Each row is a point on a tangle of strands that fork and nearly touch. The rows are in no order.
Two points are linked if the straight distance between their rows is under 70.1. Some points are linked to none.
(253): [ 58  39  -5  -3  -1  18 -13  -5  -8 -25  16  15 -20  31 -17  18  14 -11
   4  14  20  22 -12 -36 -11]
(760): [  6  -8   8   8  22 -19 -14  24  -8  16 -23 -26  -1   6  16  -9  -1   4
 -16  -5 -14 -13  10  -7 -30]
(771): [-68 -32  54  -7 -18 -10  10 -11  -5  -4   1  19  13 -22  20 -19  19   3
  -3 -20 -14  -8  28  15  45]
(629): [ 25  35 -24   5  23   3  48 -21  45 -11 -32  39   4  11  16  21 -29   8
  18  19   0  12   4   2 -19]
(742): [ 10   6   4  18  15 -18  -8  -2  -1   1 -17 -27  -5  13  26  20  15   3
   1   1   5   0  -8 -13 -28]
(248): [  2 -19 -46  -2  10 -48  16 -11   4  33  43  -6  39 -16  -3  -5 -33  -5
 -22 -28 -18  -4   0 -34  -4]
(784): [ 33  32 -16   8   5  21  30   2   9 -10 -44  49  -8  29  39   6  -6   6
  13   5  -2 -19 -29 -20 -17]
(690): [ 48  38   8 -14  33 -20  -7   1   8 -54   1  19 -14  -2 -30 -13 -18  39
  -2   8  13  29   2   1 -31]
(633): [-50 -21 -53  12  15 -21 -21  -4   8  37  31 -32  49 -45 -23   4 -16  -2
 -11 -11 -18  -4  24  10   5]
(589): [ 24   1  11   9  11   0 -20  38 -19  10 -13 -13 -12   7  -9 -14  -1  -6
 -24 -15 -17 -17  13 -16 -28]
(24): [-18  14  55   2 -37  39  -8  17 -31   3 -18 -13  -1  -9 -24 -13  40 -27
  15 -53 -34 -13   2  -7 -17]
(631): [ 40  29   8 -11  30 -31  -9  15   1 -34 -12   6 -18  -2 -11 -11 -23  39
 -11   4   0  13   7  -8 -48]
(217): [-16   4  16   6 -15  30  -8  29 -20   1 -13 -26 -22   4 -21   0  16  -9
  17   5   3 -13 -15  28  -5]
(498): [-34  -6 -45  27  15  -4 -27  11  -4  36   9 -37  46 -53 -27  -5  -7   1
 -18 -12 -27   4  21   5 -17]
(402): [-24   2 -37   5 -15  46  -3  10 -15   4 -12   3 -33  -8 -24   3 -11 -16
  28  35  11 -12 -20  38  13]
(464): [-42   5 -29  26   4  18   8  20 -21  -1 -12 -10 -12 -45 -53  -3  -9 -20
  -9 -33 -26   1  23  -8   3]
(247): [-64  -2  46  17 -20  29   3  -3  -9 -10 -14 -24   3   3   5   1  40  -1
  11 -29   0   4  -8  29   5]
(163): [-61 -34  62 -13 -37 -21   4   2 -13 -11  22  38  14 -27  13 -14   8  -9
   3 -14 -17  -5  20  16  48]
(38): [  6  14 -12  15  10 -13  17 -16  15   2  -9 -16   0  27  33  41  18  -8
  10   9   3  11 -12 -23 -11]
(288): [ 10 -15  -2 -10  21 -48  11   1   7  20  -8 -16   7  -1  27 -11 -19  13
 -13  -4 -12 -11   9 -10 -18]
(431): [-24 -14 -34  34  13   8 -14  17   1  34  -1 -22  38 -26 -18   1   1 -26
 -19 -25 -32   0  26 -13 -16]
(487): [ 12  10  23 -20 -47  48 -25   4 -12 -11   1 -19 -24  -7 -28  -7  46 -36
  35  11  14  -3  18  11  13]
(174): [-46   0 -22   1 -10  36  12  11 -25  -4 -21  -4 -45 -18 -17  -3  -3  13
  19  18   7 -14 -26  49  20]
(766): [ 14  15 -20  12  12  16  39 -10  27   8 -36  31   5  30  52  19  -5   0
   8   9  10 -14 -21 -20  -4]
(642): [ 34  -2  20 -21 -26  39 -45   7 -21   1  16 -22 -17   3 -22  -7  42 -28
  15  12  26   2  17  -2   7]
(546): [-24 -39  14   7 -14 -20  -3 -16  13   9  34   1  11  11  32  16   0 -12
  -7  21  24   1 -31  19  49]
(320): [-54 -42  35  -2 -14  -9 -10  -4   9   1  20   7   6 -20  18  -5   7  -4
   3  28  11  -3  -4  52  56]
(787): [  2  -4 -27  -4   3  -7  46 -29  36  14  -8  30  17  29  56  22   0   0
   1  10   9  -7 -26 -15  22]
(675): [ 11  25 -10 -26  23 -57  39 -32  31  -7   9  -9   9  -9   7   8 -19  31
  25   8 -12  17   1  17 -10]
(664): [-18 -42   0   6 -20 -12   6 -12  26   8  27  33  16  18  36  20  -6 -27
 -12  27  28  -1 -37  11  56]
(358): [-47 -38 -38  11  11 -26  -9  -3  14  32  37 -13  36 -32 -16  -5 -25  -9
 -24 -12 -20  -6  19   1  32]
(616): [ 18  -2 -54  -3   8 -46   8 -10   3  26  29  -8  55 -27  -8  11 -28   3
 -11 -23 -26  12   9 -39 -27]
(152): [ -6 -20  10 -19   2 -59   3 -22  11  14  37  -6  -2   1  32 -10 -30  27
 -20  23   3 -15 -31   9  22]
(126): [ 68  17   8 -38   9 -11 -27  -4 -25 -26  24   6 -17  16 -27 -30   2  35
 -13  -8   7  23  10 -27 -13]
(612): [-74 -19  63   5 -20  12   8 -14 -10  -7  -5  -4  10 -10  17 -12  34   8
   5 -28 -10  -2  17  21  25]
(700): [ 62  43  -8 -12   8  29   7  -8   5 -30  15  40 -17  29 -23   8  -3   6
   5  15  18  27  -7 -34  -2]
(326): [ 53 -11   2 -39  -7  31 -50  -9 -20   7  20 -20  -9  12 -14 -20  40   2
   1  14  27  10  27 -12   8]
(162): [-13 -26  18  -4  -1 -47 -11 -18   8   8  43   8  -1   4  25   6 -18   8
 -19  27  11  -9 -45  14  40]
(463): [ 22  33 -21  -7  22  -8  58 -18  51 -14 -10  20  15  18  16  25 -12   4
  26  20 -14  13  10   4  -4]
(12): [ 57  18  13 -18  15 -10 -38  17 -31 -13  15   2 -22  13 -21 -26   1  16
 -22  -5   4   6   3 -28 -22]
(164): [ 62   4  -1 -36  -2  21 -40 -24 -17  -4  26 -11 -10  30  -9  -7  32   7
   2  11  31  31  12 -25  -1]
(765): [-83 -18  28  15  -5  27   9 -20  10 -13 -12   6  -6 -15  16   0  15  15
   2   6  18   5  -4  44  36]
(494): [ 16  10  10  14  -9  21 -23  23 -23   0  -7 -27 -24  16  -8   8  19 -23
   6   7  10  -3 -20   5 -18]
(160): [ 24  -3 -24  -7  27 -51   6  15  19  -8 -17   6  21 -10  -6  -4 -44  19
 -21 -22 -15   3  33 -24 -44]
(706): [-70  -9  11  13  -3  34  17  -3 -11  -8 -19  -4 -31 -16   1   0   5  23
   2   5  11  -2 -18  45  22]
(557): [ -3 -22 -16  -5  -2 -16  31 -24  28   9  16  27  10  25  45  26  -2 -11
  -1  14  18  -2 -36 -13  43]
(125): [ 10  -9  20  33   4  16  -3  28 -16  32 -25 -10  25 -10  -5 -10  29 -32
  -9 -46 -30 -12  14 -24 -21]
(105): [ 35  12  -3  -8  29 -45  -3  15  14 -24 -24  13   0  -7  -4 -10 -35  34
 -21  -7  -6   4  18 -14 -47]
(794): [-13  20  35 -21 -63  41  -8   0 -25 -25  -9 -20 -22 -13 -31   7  44 -26
  41  -4  -2  -2   3   9   7]
(170): [ 72  12   0 -39   2   2 -27 -24 -18 -11  31   1 -12  23 -18 -22  24  29
  -1   5  19  39  11 -31  -7]
(693): [-43 -44  17   1   6 -14  -8  -1   9  16   5 -10   2  -7  28 -22  -2  17
 -11  19   5 -13   4  37  35]
(564): [ 38  47 -14   9  28  -6   8  -8  25 -44  -8  20 -12  -1 -18  15 -30  26
  11  19  11  32  -7  10 -32]
(360): [ 46  23   5   1  -9  16 -29  10 -21 -11  11  -9 -25  23 -15  12  24 -26
   8  16  26   5 -17 -21 -12]
(592): [ 36  37 -22  16  30   5  25 -13  32 -26 -20  38  -8   3  -7  16 -40  11
  10  21  10  20  -3   2 -26]
(155): [-15  17  48  -6 -49  40 -10  14 -29 -11 -10 -25 -12   0 -25   2  43 -29
  25 -36 -10  -6  -5   6  -7]
(748): [ 27   1 -33   8 -24  46  -9  16 -12   6  -4  17 -19  23 -12   8 -26 -22
  13  33  25 -18 -11   7   2]
(694): [  7  -3 -32   2 -25  51 -12  15 -16  -1 -10   5 -23   8 -20   7  -8 -29
  27  35  19 -11  -7  23   9]
(635): [ -5   3  44  20 -19  34  -3  26 -20  16 -27 -16  10 -12 -17 -11  38 -34
   1 -55 -33 -15  10 -12 -14]
(511): [-52 -38   0  -1  18 -17   1   4  16  20 -10 -14  -3  -3  23 -23 -14  28
 -26  17   1 -26   8  40  23]
(142): [ 14  27 -17 -14  18 -34  40 -32  36  -8   6  -6   9   8  17  27 -12  13
  24  21  -8  17   2   3 -10]
(56): [-44   6  25  17 -18  37   3  10 -18  -8 -18 -28 -14   8 -11   3  26 -12
  18  -9   3  -4 -16  32   1]
(738): [-20 -38 -37  -2   9 -39  -6  -2   9  40  47  -9  42 -15 -11  -6 -39  -5
 -33 -18 -18 -12   9 -10  19]
(599): [ 50  35 -16   5   3  28  20   5   3 -13 -24  56 -18  30  17   0 -21  -1
  14  11   8 -10 -24 -21 -14]
(396): [  0 -20  -3 -16  15 -59  11 -17  12  19   8 -22   4   0  36  -8 -27  33
 -15   9   4 -13  -2   5  -5]
(338): [ 43  14 -28   9 -14  39  -2  13  -4  -1  -8  33 -20  34  -3   8 -24 -19
   4  23  24 -10 -23 -10  -7]
(347): [ 47  15  11  -2  10  -3 -33  28 -27  -6  -7  -7 -20  14 -11 -13   3   6
 -20  -1   0  -5   4 -20 -33]
(232): [-72 -32  38   7 -16   7  -2 -16  11 -14   5   8   8 -18  19   4  17   4
   2  16  14   7   5  46  49]
(236): [  6 -20  -7  30  13  -3  -1  23  -3  32 -16 -12  29  -8   2  -5  12 -26
 -22 -33 -29 -12  25 -26 -14]
(576): [ 19  -6 -47 -12  24 -55  15  -8  18   2   4   4  41 -22 -13   1 -39   5
 -11 -30 -24   7  28 -36 -38]
(241): [-67  -7  34   9 -14  19  33   4 -23  -8 -28   3 -15 -22  -9 -14  14  14
  -9 -46 -20  -6  15  -4  19]

A fork is a point with three links, a tip a point with one. Leave the first point through the second and follow the links. Name the first fork or tip that comes.
(338), (748) => (511)
(56), (217) => (700)
(487), (642) => (760)
(253), (360) => (163)
(631), (690) => (675)

Name the points in between on the shortest way along the links from the first point to the second, in order.
(142), (631) => (463) (629) (592) (564) (690)
(511), (784) => (693) (320) (232) (765) (706) (174) (402) (694) (748) (338) (599)
(164), (396) => (170) (126) (12) (347) (589) (760) (288)
(125), (347) => (635) (24) (155) (794) (487) (642) (326) (164) (170) (126) (12)
(694), (162) => (748) (338) (599) (784) (766) (787) (557) (664) (546)
